Each row is a point on a tangle of strands that fork, close into loops and nearly touch. The rows are in no order.
Points whose rows are less than 95.3 apart are linked; no others are. Some points are linked to none.
Q_28: -12  3  -2  26  -21  75  0  -8  0  12  13  -14  8  14  13  -16  27  -54  3  -16  -24  2  -25  24
Q_2: 32  -23  1  39  3  17  -52  6  -11  8  9  -29  45  -14  -43  -13  51  27  30  -30  24  42  7  -10
Q_953: -59  -12  4  -6  10  -18  16  14  50  -18  -25  13  -51  0  39  40  -12  5  -20  7  11  -16  -10  1
Q_682: -2  54  -33  15  -20  -53  -24  2  -48  -23  -8  1  34  -17  -55  -3  -29  4  5  -27  39  28  29  -12
Q_984: -12  -57  -1  27  25  25  -36  -2  0  41  -2  29  -24  29  -16  0  14  -33  1  -45  -13  14  -14  10
Q_593: 8  60  7  -32  -30  25  6  -1  0  -37  9  -18  53  -47  21  -8  -16  -32  -2  24  -37  -30  -14  30
Q_330: -17  41  -16  -6  -15  -65  25  1  6  -23  -32  8  -9  -33  -1  6  -16  16  34  -5  21  30  2  -23
Q_66: -18  11  12  15  -5  23  15  25  29  -2  25  -9  24  -20  13  6  31  -15  19  24  17  12  23  19
Q_316: 36  53  -28  9  -17  -24  26  -7  -54  6  11  -22  33  -6  -57  -17  12  -12  30  0  23  22  -11  -28
Q_361: -12  17  -3  -26  -9  2  16  -32  -13  -13  11  -8  -31  25  23  -3  -34  -9  3  29  -43  -34  -8  6
Q_844: 9  -19  17  11  4  22  -16  33  40  -20  -18  5  44  -59  12  -24  25  34  -21  9  34  4  -17  -1
Q_288: 32  -18  0  -13  33  -31  -5  20  -26  45  17  20  5  -6  -70  11  -34  -10  3  -16  8  33  37  -1
Q_745: 31  -38  -11  4  31  -3  -33  7  -33  57  29  17  6  13  -64  13  -28  -8  5  -35  -7  31  37  7
Q_782: -53  -14  6  -11  12  10  30  -2  22  -42  8  -5  -29  36  3  11  -8  36  -60  25  -3  -31  -17  -20
Q_374: 51  62  -18  -9  -19  -23  -6  -3  -22  -29  16  -32  50  -38  4  -19  11  38  42  24  7  -18  -5  2
Q_714: 30  -2  9  24  -7  24  -15  23  11  10  16  -14  64  -43  -32  -21  43  16  27  -6  17  37  -31  -5
Q_294: -46  2  24  -26  38  13  -4  -15  -10  7  -6  15  -2  23  -38  -30  -29  14  -68  -20  2  -17  -19  -34
Q_952: 25  -49  5  -1  -4  15  -15  -15  5  9  5  17  -35  26  63  1  -19  -21  -26  13  -25  -41  4  30
Q_836: 37  16  -7  14  -3  45  12  9  -11  19  27  -36  26  5  -14  -7  46  -9  30  5  -26  6  -2  12
Q_296: -61  -23  -1  -12  -2  -33  -4  1  40  -6  -11  42  -53  -7  42  34  -48  -16  -14  0  -7  -14  2  33
Q_564: -35  0  11  -27  7  -21  31  21  22  -14  -3  13  14  -45  -22  -6  -32  -3  -2  19  10  20  -15  -16
Q_194: 5  -19  19  11  -5  45  7  5  46  -10  -37  2  -30  18  79  20  44  -21  -25  3  8  -15  -11  5
Q_942: 55  -28  1  17  -4  55  17  15  -14  25  30  -34  36  -10  -40  -2  38  1  37  -5  -43  20  -24  -2
Q_439: 5  -16  0  -2  16  36  -31  -3  -26  8  27  -18  7  9  -32  -28  -12  -16  -23  -24  -16  3  -9  13
Q_388: 26  9  -23  4  -5  -73  39  20  -33  7  -15  33  -15  0  -54  31  -31  -8  10  -1  14  28  47  -50
Q_124: -27  43  -11  -17  4  -39  -1  0  -18  -44  18  -19  27  -16  -43  -12  -49  54  -27  -2  15  -8  -6  -15
Q_390: 13  16  -34  4  3  -50  -5  -20  -45  11  29  5  -33  38  -2  10  -33  -4  24  8  -5  -11  44  16
Q_763: 2  47  1  -18  -13  -12  52  -1  11  -12  5  -16  9  -6  11  -11  8  10  24  34  -17  -17  -5  -15
Q_562: 4  -23  29  -4  22  32  10  36  15  -7  13  -11  41  -32  -22  -18  8  15  -41  13  18  2  -25  -19
Q_91: 6  -55  -13  -3  37  -5  -50  -12  10  61  -10  75  -30  36  -16  3  -19  -25  5  -48  -1  9  -4  13
Q_587: 24  5  0  -17  0  -65  -22  -12  -18  -11  -18  -10  -27  -12  7  13  -18  44  29  5  6  8  49  -7
Q_724: 5  11  -31  -2  13  -80  58  3  -16  25  -15  37  -44  34  -52  38  -36  -1  6  -8  7  14  29  -47
Q_217: 22  -46  -12  -1  33  -40  -34  -21  2  45  12  63  -40  27  5  6  -30  -4  22  -8  1  -11  9  18
Q_726: -18  37  -28  22  -12  -53  -15  -7  -27  -12  -2  5  -1  2  -37  7  -19  1  13  -20  42  37  45  -14
Q_156: 15  19  -8  2  -20  -13  -2  -11  -16  -4  19  -18  -5  -18  25  6  -11  -30  23  14  -13  2  25  34
Q_437: 5  -29  12  21  -27  77  5  -15  0  14  -16  2  -12  37  54  -22  19  -44  -30  -9  -36  -9  -32  10
Q_649: 37  -31  -15  15  11  21  -35  10  -40  46  33  -8  11  9  -79  6  5  -9  13  -48  -24  32  17  10
Q_743: 26  -5  -7  25  -9  28  -1  -2  1  42  21  -7  -6  24  21  -5  44  -32  51  -2  -14  13  18  28
Q_895: 37  4  -12  -3  3  -9  -13  -18  -51  30  -17  -15  4  -5  -44  -18  -22  -23  27  -29  -8  34  8  -14
Q_35: -48  7  8  -14  -9  13  42  -2  33  -55  -15  -15  -11  35  37  24  14  44  -52  33  -2  -34  -26  -20
Q_130: 20  -69  24  18  27  26  -40  10  24  30  -21  -9  -14  4  3  1  62  28  -17  -36  15  15  -13  -24
Q_779: -14  -49  15  -36  33  -2  5  9  5  5  15  20  -31  25  1  8  -36  14  -55  17  -14  -38  7  -1
Q_465: -45  -21  10  -21  0  21  9  -28  5  3  -26  7  -27  28  26  -23  -20  -24  -40  -1  -23  -23  -45  -25
Q_389: 4  7  4  18  -10  13  5  -13  21  26  -7  7  -10  10  49  6  53  -31  64  3  -3  17  11  22
Q_397: -30  -37  1  24  7  12  -31  -21  12  19  -16  26  -39  33  34  -5  7  -21  -18  -34  10  -1  6  21
Q_419: 41  32  14  -26  -34  39  -23  -16  -14  -29  8  -34  33  -36  27  -13  -3  -27  -6  19  -37  -30  -10  33
Q_546: -14  -34  6  21  -16  2  -61  -26  9  16  -38  21  -47  10  55  -14  -3  -26  -7  -31  -2  11  1  23
Q_284: -19  26  -14  13  -23  75  8  -2  -10  -5  22  -34  36  7  -16  -30  17  -35  -10  1  -28  -3  -42  10
Q_180: -67  -9  3  -11  20  -24  19  13  44  -12  -33  2  -31  -19  8  24  19  21  21  -3  26  3  -18  -26
Q_686: -27  29  -12  -26  -1  -36  3  -14  -27  -29  23  -22  -8  5  -35  10  -44  21  -23  0  -10  -20  19  5
Q_919: 64  46  -33  -15  -6  -19  12  2  -52  -2  17  -38  38  -28  -38  -6  7  0  36  19  1  5  2  -12
Q_556: -11  44  -40  27  -23  -60  -2  -12  -35  -26  4  -13  -14  14  -13  17  -13  11  32  2  10  10  49  11
Q_532: 7  7  19  11  -10  -7  -32  -8  12  -23  -8  -22  -2  -5  54  -17  36  31  18  15  14  -12  32  19
Q_664: -29  45  -27  8  -14  -33  -16  -2  -22  -37  0  -7  35  -28  -40  -27  -27  34  -8  -17  38  13  -11  -1
Q_530: -25  11  12  39  -21  61  9  25  21  -18  11  -9  50  2  -3  -25  49  3  -41  -4  33  2  -34  2
Q_558: -33  42  17  -34  -8  -6  66  -2  34  -31  14  -11  -2  10  8  12  0  22  4  55  -34  -31  -22  -24
Q_440: -26  -26  6  -18  5  -33  -2  9  15  13  12  36  -27  -20  7  29  -59  -22  9  13  -11  6  18  27
Q_391: -27  -25  -1  -27  52  -37  35  30  17  50  2  27  -31  15  -41  37  -14  3  6  1  12  -4  2  -40
Q_278: 42  -33  -22  -12  26  -70  -10  -16  -10  38  -3  66  -44  27  -13  27  -47  7  32  2  9  -16  26  7
Q_371: -20  40  8  17  -17  63  16  -4  4  -27  25  -18  52  11  -4  -29  26  -6  -29  22  15  -20  -45  2
Q_734: -8  -1  -6  -16  15  -22  17  -22  -30  22  -4  6  -5  -6  -41  -20  -25  -15  16  -19  -1  19  -9  -28
Q_404: 57  -23  -14  22  -3  24  -18  6  -42  35  39  -31  19  -7  -63  23  15  0  34  -25  -31  34  5  -1
Q_641: -22  -13  -21  -16  40  -53  51  -3  0  38  -2  50  -43  19  -41  33  -33  6  20  -1  5  -2  3  -36
Q_322: -34  41  -10  -24  -27  -33  23  -25  -6  -49  23  -28  -16  16  3  8  -43  29  -11  14  -38  -18  -1  8
Q_749: -36  4  -4  0  15  -55  -3  -9  21  -2  -52  17  -28  -21  11  10  1  37  30  -22  34  24  -4  -42
Q_615: 39  -56  7  5  7  44  -14  2  3  33  10  -9  -3  -2  29  -3  15  -8  5  -6  -45  12  -11  10
Q_458: 24  65  -1  -5  -21  -9  20  -4  8  -28  -1  -9  42  -27  19  -8  23  15  43  24  1  -13  12  16
Q_811: 6  21  30  0  -40  51  -5  1  15  -59  -13  -15  30  -4  53  -9  5  -7  -56  21  -7  -33  -17  19
Q_133: 12  31  15  18  -35  19  -35  -9  9  -33  -11  -15  31  -14  53  -16  49  9  0  8  19  -8  19  30
Q_923: 28  33  14  -17  -28  30  -14  -23  -13  -37  0  -37  16  -7  43  -21  2  3  -45  20  -27  -44  -5  14
Q_495: 18  -15  16  -33  -11  20  16  -15  13  3  18  14  -26  15  53  6  -31  -23  -15  48  -58  -46  -3  29
Q_6: 40  -8  29  20  -25  83  22  11  42  -2  -57  14  -1  34  85  26  48  -31  -26  1  -10  -23  -22  6
Q_893: -24  -8  12  -33  32  5  9  -23  -13  20  -13  4  -19  20  -24  -27  -30  -6  -19  -25  -16  -6  -23  -28
Q_993: 18  66  -29  17  -28  -33  25  -2  -22  -3  -4  -8  44  -19  -34  -23  17  13  52  6  50  17  -21  -31
Q_755: 15  8  16  33  -34  63  -30  0  -3  -37  -5  -26  26  11  52  -4  23  -14  -42  8  3  -16  21  48
Q_722: 13  23  -15  -10  16  -53  24  15  -46  12  6  16  17  -11  -73  27  -45  3  -14  -10  20  27  45  -24
Q_164: 17  -34  24  40  30  17  -37  8  -4  25  6  -22  19  8  -31  -14  67  21  3  -36  29  30  8  -19
Q_86: 2  -6  27  5  -11  45  -1  33  44  -37  -27  6  38  -37  49  -5  40  12  -38  15  34  3  -19  4
Q_452: 4  -7  19  15  -6  45  9  31  18  8  29  3  12  -9  32  18  15  -39  -1  22  -10  -6  28  57
Q_866: 10  35  -1  20  -11  2  17  12  -2  3  1  -9  42  -26  -15  -33  34  18  39  4  34  17  -35  -21
Q_611: -2  0  -13  -19  22  -24  -29  -17  -45  7  25  -7  -13  14  -18  6  -52  3  -7  -7  -9  -11  38  24
Q_607: 9  -30  32  8  -11  37  -13  31  48  -20  -42  2  2  -20  68  22  47  -7  -27  3  11  -2  -3  13
Q_282: 15  -24  -17  -23  17  -85  -16  -10  -5  7  -11  37  -42  1  5  25  -43  24  25  -8  -1  8  54  -3
Q_654: -18  -24  7  0  -10  60  15  -14  6  2  -28  -5  -21  37  30  -24  -2  -40  -43  -6  -14  -26  -47  -7
Q_287: 39  -42  -5  28  -9  39  -42  -15  -3  16  15  7  -29  38  64  -3  9  -18  -21  4  -31  -32  9  41
Q_128: -15  33  4  -8  -3  -30  5  -28  12  -36  -18  -9  -8  -7  7  -26  5  51  -1  -4  9  -10  -25  -35
Q_321: -32  -11  -22  15  10  -44  4  -8  13  21  -2  19  -55  34  26  17  2  -1  36  -1  9  1  18  3
Q_618: 30  4  -29  5  -11  -40  -8  -22  -52  35  -23  17  -21  23  -19  -6  -21  -26  46  -29  13  37  36  -16
Q_76: -37  -28  29  -19  16  27  32  29  35  -13  7  -8  18  -23  -6  0  -4  -2  -31  29  -3  -1  -31  -9
Q_777: 13  34  -21  15  -37  37  -59  1  -39  -22  21  -39  55  -16  -27  -18  23  -28  10  -25  -2  14  -19  40
Q_619: -31  38  23  -22  -19  14  54  -19  39  -47  -7  -14  -11  16  40  6  15  29  -26  48  -42  -45  -25  -11
Q_425: 0  -64  11  -3  31  15  6  38  41  35  1  11  -13  -16  4  28  24  -17  13  2  0  10  -10  5
Q_428: -17  37  -6  -16  -18  -46  28  17  16  -36  -12  8  27  -56  -15  -12  -29  24  28  17  16  20  -17  -15
Q_267: -32  -37  6  -13  24  -36  -9  19  9  28  -5  47  -16  -20  -21  24  -45  -20  3  -13  18  23  26  19
Q_605: 20  2  2  3  2  -38  -30  -19  -10  -9  -7  -30  -17  0  27  -5  13  39  21  6  3  -6  37  6
Q_816: -9  -67  16  -1  41  30  -3  25  31  30  -11  1  -22  7  -8  17  28  0  -26  -14  17  0  -13  -19
Q_262: -1  -17  13  -7  22  2  22  41  34  17  7  4  0  -36  9  16  30  4  23  16  21  16  6  -3
Q_119: -57  0  20  -16  23  10  11  -10  12  -33  -10  -6  3  16  -32  -21  -12  35  -74  -1  20  -26  -39  -36

A piece is all that can be reached along the links. How many separate loops has the piece of each point below (a circle has one, a figure eight two, a Y none), and how many tips (points with one link)?
Q_722: loops 0, tips 2
Q_923: loops 0, tips 2
Q_734: loops 0, tips 3
Q_390: loops 1, tips 1

A fork is a point with three links, a tip a point with one. Leave the first point through the second and follow the links. Name the first fork or tip that comes.
Q_763 / Q_558: Q_893
Q_164 / Q_130: Q_452
Q_745 / Q_288: Q_391
Q_76 / Q_564: Q_267

Name the points in between on the shortest way along the links from the first point to the second, in order.
Q_844 / Q_749: Q_562 Q_76 Q_564 Q_428 Q_330
Q_619 / Q_866: Q_558 Q_763 Q_458 Q_374 Q_919 Q_316 Q_993
Q_388 / Q_942: Q_722 Q_288 Q_745 Q_649 Q_404
Q_465 / Q_374: Q_893 Q_294 Q_119 Q_782 Q_35 Q_619 Q_558 Q_763 Q_458
Q_361 / Q_682: Q_322 Q_686 Q_124 Q_664
Q_428 / Q_267: Q_330 Q_749 Q_180 Q_953 Q_296 Q_440
